Each row is a point on a landscape with many peaks, with its height.
From any point a climber takes the steepest step (rise divided by distance) to one of its 5 nearest points. It stops when none of these is higher. Distance is the straight distance between rows; heights are no part of it.
q86 (h 916): [-12   9   5  -6   3 -11   4  -6   3  -1 -13  -6   1  -7 -23   5  -3  16
   5  -4   1]
q307 (h 909): [ 10   2  27  -6   1  -4  12 -24   1  11   1  17  -2   1 -26  -2   7  16
  -2  10  -4]
q715 (h 828): [ -8  -2 -21   1   3  10 -11  24   0   8   8  -7   2  10  26   7 -10 -13
  10 -13   0]
q510 (h 569): [ -4   7  15 -11   5 -13   7 -11   3   4  -9   3  -5 -11 -38   6   0  21
   5  -3  -3]
q495 (h 747): [-22   1 -23   4   8   2 -12  31   5  10   1 -12  -4  20  18  17 -16  -2
  21 -15   8]
q171 (h 700): [ -7   4  10  -1   2  -6   7  -8  -2  -3  -8   0   6  -2 -10  -1   1  12
  -1   0   1]
q524 (h 748): [-15  11   6 -15   9 -14  -3   4  -4   6 -16  -7 -12 -17 -45   2  -4  24
  13 -14  -3]
q150 (h 611): [  6   2  22  -2  -2  -3  12 -16  -2   3  -2  13   2   1 -11  -7   3  11
  -5   8  -4]
q21 (h 639): [ 15  -9  -3   3  -7   7   0   2   0 -11  11   4   1  -7  18  -5   5 -17
 -12   7  -2]
q837 (h 792): [-16   9  -2  -2   4 -11   0  -2   2  -2 -14 -10   2  -5 -18   5  -2  15
   6  -6   3]
q102 (h 813): [ 28  -3  26  -3 -10   6  10 -25  -1  10   4  19  -8   1  -3 -20   8  -3
 -14  19  -8]
q468 (h 554): [-13   2 -13   5   7   1  -7   9  -6  -3   0  -7   6   7   8   5  -1  -1
   6  -8   4]
q579 (h 551): [ -6   7  14  -7   3 -10   8 -11   4   3  -9   2   1  -7 -27   3   0  18
   2   0  -2]
q635 (h 769): [-21  12  -8  -5   6 -13  -7   7   0   1 -20 -16  -8  -8 -28   4  -6  16
  13 -11   4]
q662 (h 743): [  6  -5  -6   4  -1   5  -2   6  -6  -8   8   1   3  -3  16  -3   3 -13
  -5  -1  -2]
q76 (h 544): [-21   3 -22   7   9  -1 -12  19   0   4  -2 -12  -1  15   5  15  -8   2
  17 -13   9]
q250 (h 806): [-19   1 -22   4   8   4 -11  28   2   9   3 -11  -2  18  18  16 -13  -3
  19 -14   7]
q704 (h 589): [ 18  -4  17   2  -8   1   8 -12  -3  -2   2  12  -3  -3   6 -16   7  -4
 -13  13  -6]
q529 (h 512): [-24   9 -19   4   8 -11 -11  13   1   1 -16 -18  -7   2 -15  10  -6  11
  16 -11   8]
q767 (h 400): [ 20   1  30  -4  -4   4  13 -27  -3  14   3  21  -3   4 -16 -13   9   7
  -7  15  -7]
q243 (h 588): [-13   4  -7   4   6  -3  -2   3  -5  -5  -5  -7   6   3   1   3   1   5
   4  -6   5]
q164 (h 789): [-20  13  -4  -9   7 -14  -7   6  -2   4 -20 -15  -9 -12 -34   2  -6  19
  14 -13   1]
q283 (h 516): [ 27  -5  19   1 -11   4   8 -19   1   1   3  14  -7  -3   6 -19   8  -8
 -17  18  -6]
q562 (h 48): [ 13 -11 -15  -2 -10  15  -4  11  10  -4  17  -3   5  -6  29   5  -3 -27
  -8   2  -1]
q979 (h 651): [  9   2  26  -5  -1  -3  13 -21   0   9  -1  16   1   2 -20  -4   5  14
  -4   9  -5]
q417 (h 514): [ 18 -13  -7   1 -10  12  -1   2   7 -10  17   2   3  -7  22   0   3 -23
 -14   8  -1]
q162 (h 924): [ 23 -17  -6   2 -14  13   1  -3  12 -11  20   4   2  -5  24   0   4 -24
 -18  15   2]
q807 (h 414): [ 13  -9 -11   0  -7  11  -4   8   3  -7  15   0   3  -6  22   0   1 -22
  -9   2  -2]
q429 (h 801): [ -2  -3 -19   0   1  11 -10  21   0   5  10  -6   2   5  27   5  -7 -18
   6 -11  -1]
q445 (h 683): [ 28 -12   5   5 -15   9   4 -11   7 -10  12   8  -4  -5  16 -10   8 -17
 -20  19  -1]
q255 (h 519): [-16   0 -20   4   7   4 -11  21  -2   6   3  -9   1  14  16  12  -9  -4
  15 -13   5]
q710 (h 718): [-22   2 -23   6   9   0 -13  26   3   8  -1 -13  -4  18  10  18 -12   1
  21 -14   9]
q241 (h 746): [  8  -7 -14   0  -3  11  -6  12   1  -3  14  -2   4  -3  24   2  -2 -22
  -3  -3  -2]
q972 (h 735): [-21  10 -13   2   6 -11  -8   6   1  -1 -16 -16  -3  -1 -16   7  -4  12
  11  -9   7]
q633 (h 753): [-16   8  -4   1   5  -7   0  -2  -1  -3 -11  -9   5  -1 -10   4  -1  11
   4  -5   4]
q240 (h 653): [ 12  -4  10   3  -4   1   5  -5  -4  -7   3   8   0  -3   9 -12   6  -6
 -11   7  -4]
q680 (h 555): [ 23  -8   8   4 -11   4   5  -9   1  -8   7   9  -4  -5  13 -13   7 -13
 -17  15  -4]
q870 (h 830): [-16  12   1 -11   7 -14  -3   3  -1   4 -18 -10  -8 -14 -37   3  -6  20
  12 -12  -1]
q988 (h 608): [-4  1  2  3  3 -2  4 -2 -7 -7 -3  1  7  1  3 -3  2  3 -2 -1  0]
q488 (h 642): [ 18  -8   4   4  -7   3   3  -5  -1 -10   7   7  -1  -5  14 -10   7 -13
 -13  10  -3]
q328 (h 631): [ -7   8  12  -9   4 -12   5  -9   3   3 -11   0  -2 -10 -33   5  -1  19
   5  -3  -2]
q472 (h 562): [ 15  -1  23  -1  -6   1  12 -18  -4   4   1  16  -2   0  -4 -14   6   4
  -9  12  -6]
q829 (h 425): [ 15   1  27  -4  -3   0  12 -22  -3   9   0  18  -1   3 -12 -10   6   9
  -7  11  -6]
q914 (h 583): [-8  2 -5  4  5 -1 -1  2 -7 -6 -2 -3  7  3  5  0  1  3  1 -5  2]
q133 (h 577): [ -1   5  19  -6   2  -8  11 -16   3   4  -5   8   1  -4 -25   2   2  18
   0   4  -2]
q239 (h 593): [-17  -1 -22   3   6   6 -11  31   4  12   4 -10  -2  18  26  13 -16  -7
  18 -16   4]
q41 (h 800): [-13   8   2  -1   4  -9   3  -5   0  -3 -11  -7   5  -4 -15   3  -1  13
   4  -3   2]
q191 (h 665): [ 13  -7   2   3  -4   3   2  -1  -4 -10   7   6   1  -4  14  -8   6 -11
 -11   6  -3]
q361 (h 369): [-24   5 -23   7   9  -6 -13  18   2   3  -7 -15  -5  12  -1  16  -8   5
  18 -12  10]
q511 (h 601): [ 14  -3  20   1  -5   1  10 -14  -3   0   0  13  -1  -1   1 -15   5   1
 -10  10  -6]
q491 (h 628): [  3   3  22  -4   0  -5  12 -18   1   5  -4  12   2  -1 -20  -2   3  15
  -2   6  -3]
q863 (h 656): [ -9   9  11 -14   8 -14   0  -3   0   5 -12  -1  -9 -16 -45   4  -1  23
   9  -8  -3]
q575 (h 889): [-21   8 -16   4   7  -9  -9   8   1  -1 -12 -15  -1   4 -10   9  -3  10
  12  -9   8]
q881 (h 641): [ 2 -2  4  4  0  0  4 -1 -7 -7  1  3  5 -1  8 -7  4 -1 -5  2 -1]
q850 (h 910): [ 22 -20  -7   0 -17  20   2  -3  16 -10  24   3   7  -4  29   4   1 -27
 -18  15   3]
q402 (h 694): [ 7 -5  0  4 -2  3  1  2 -6 -9  5  3  3 -3 13 -7  5 -9 -7  3 -3]
q641 (h 671): [-2 -1 -6  4  4  2 -3  6 -8 -7  4 -1  6  2 11 -1  2 -4 -1 -4  1]
q712 (h 413): [ 24   0  30  -5  -3   6  11 -33  -5  18   6  24  -5   6 -19 -14  12   6
  -7  17  -8]
q124 (h 726): [-19   8 -11   3   6  -8  -6   4  -1  -3 -12 -13   2   1 -11   7  -3  10
   8  -8   7]
q281 (h 809): [ 27 -15   2   4 -15  10   2  -9   9 -12  15   7  -1  -6  19  -6   7 -20
 -20  18   0]
q337 (h 640): [  2   2  18  -1   0  -4  11 -13  -3   0  -4   8   4   0  -8  -7   3  11
  -5   5  -3]
q349 (h 582): [-19   6 -13   5   7  -5  -7   6  -1  -3  -8 -12   3   6  -3   8  -2   7
   9  -8   7]
q59 (h 870): [-12  -1 -20   3   6   6 -11  23  -2   6   5  -7   2  13  20   9  -9  -8
  13 -13   3]
q88 (h 758): [ -6  -1 -12   4   5   5  -7  11  -8  -3   5  -5   6   5  14   3  -1  -7
   4  -8   1]
q919 (h 788): [  5  -6 -20  -3  -5  15  -8  18   7   2  13  -6   2  -1  31   5  -7 -25
   0  -6  -3]
q363 (h 375): [ 27  -8  14   3 -13   5   6 -15   3  -4   5  12  -6  -4  10 -17   8 -11
 -19  19  -5]
q345 (h 169): [ 17 -15 -12  -2 -14  17  -1   4  14  -7  21  -1   6  -6  29   5  -1 -28
 -14   8   0]
q928 (h 777): [  5  -6 -10   2   0   7  -5   9  -5  -6  10  -1   4  -2  19   0   2 -15
  -4  -3  -2]
q72 (h 620): [  4  -1  14   2  -2  -1   9  -9  -5  -4  -2   8   4  -1   2 -10   4   3
  -8   6  -4]
q682 (h 667): [-10  -1 -17   4   7   6 -10  18  -5   2   5  -7   4  10  17   8  -5  -8
   9 -11   3]
q876 (h 315): [-16   2 -18   6   8   1 -10  15  -3   1   0  -9   3  11   9  10  -4   0
  12 -11   7]
q170 (h 557): [ 24  -1  28  -4  -7   5  11 -26  -4  12   3  20  -4   2  -9 -18   8   2
 -10  16  -8]
q40 (h 721): [-11  -2 -21   2   4   9 -11  28   2  10   6  -8   0  13  27   9 -12 -12
  13 -15   1]
q403 (h 351): [-22   6 -20   6   9  -5 -11  14   0   1  -6 -14   0  11  -1  13  -5   5
  15 -11   9]
q115 (h 609): [-10   9   9 -11   5 -13   3  -5   3   3 -13  -3  -5 -13 -37   5  -2  21
   7  -6  -2]
q192 (h 664): [ 20 -10   1   3  -9   6   1  -3   2 -11  11   6  -1  -6  17  -8   6 -17
 -15  11  -2]
q6 (h 795): [-15  11   0  -6   5 -12  -1  -1   2   1 -16 -10  -2  -9 -28   4  -4  17
   8  -7   1]
q895 (h 630): [ 18  -6  11   4  -7   2   5  -8  -2  -7   4  10  -2  -5  11 -13   7  -9
 -13  11  -4]
q457 (h 756): [ 21 -13  -3   3 -11   9   0  -1   5 -11  15   4   0  -7  20  -3   6 -21
 -15  11  -1]
q3 (h 678): [-10   4   0   3   4  -4   2  -3  -4  -6  -6  -3   7   1  -3   1   1   8
   1  -3   2]
q259 (h 774): [-19  10  -7  -1   6 -11  -4   3   1  -1 -17 -14  -2  -4 -20   6  -3  14
   9  -8   5]
q843 (h 471): [-16   4 -12   6   7  -3  -6   7  -4  -3  -5  -9   6   6   2   7  -1   4
   8  -8   6]
q89 (h 939): [ 22  -3  24  -1  -9   3  10 -19  -3   5   2  16  -5   0   0 -18   7  -2
 -12  15  -7]
q694 (h 650): [ 29  -4  23   0 -12   6   9 -23   0   5   3  16  -7  -1   2 -20   7  -6
 -16  19  -8]
q304 (h 681): [ -9   7  10  -6   3 -10   7  -9   3   1 -11  -1   2  -6 -23   4  -1  16
   2  -1   0]
q380 (h 662): [-19   2 -22   6   8   2 -12  23   1   7   1 -11   0  17  12  15 -10  -2
  17 -14   7]
q602 (h 797): [  0  -4 -14   2   2   8  -7  14  -5  -2   9  -3   4   2  20   2  -2 -15
   2  -8  -1]
q273 (h 626): [  3   4  22  -7   3  -8  11 -20   3   9  -3  12  -2  -4 -32   3   5  19
   1   5  -3]

Where does a climber stop that starts at each point below?
q641: q59
q243: q86
q191: q59
q72: q59
q895: q59
q988: q86
q914: q86
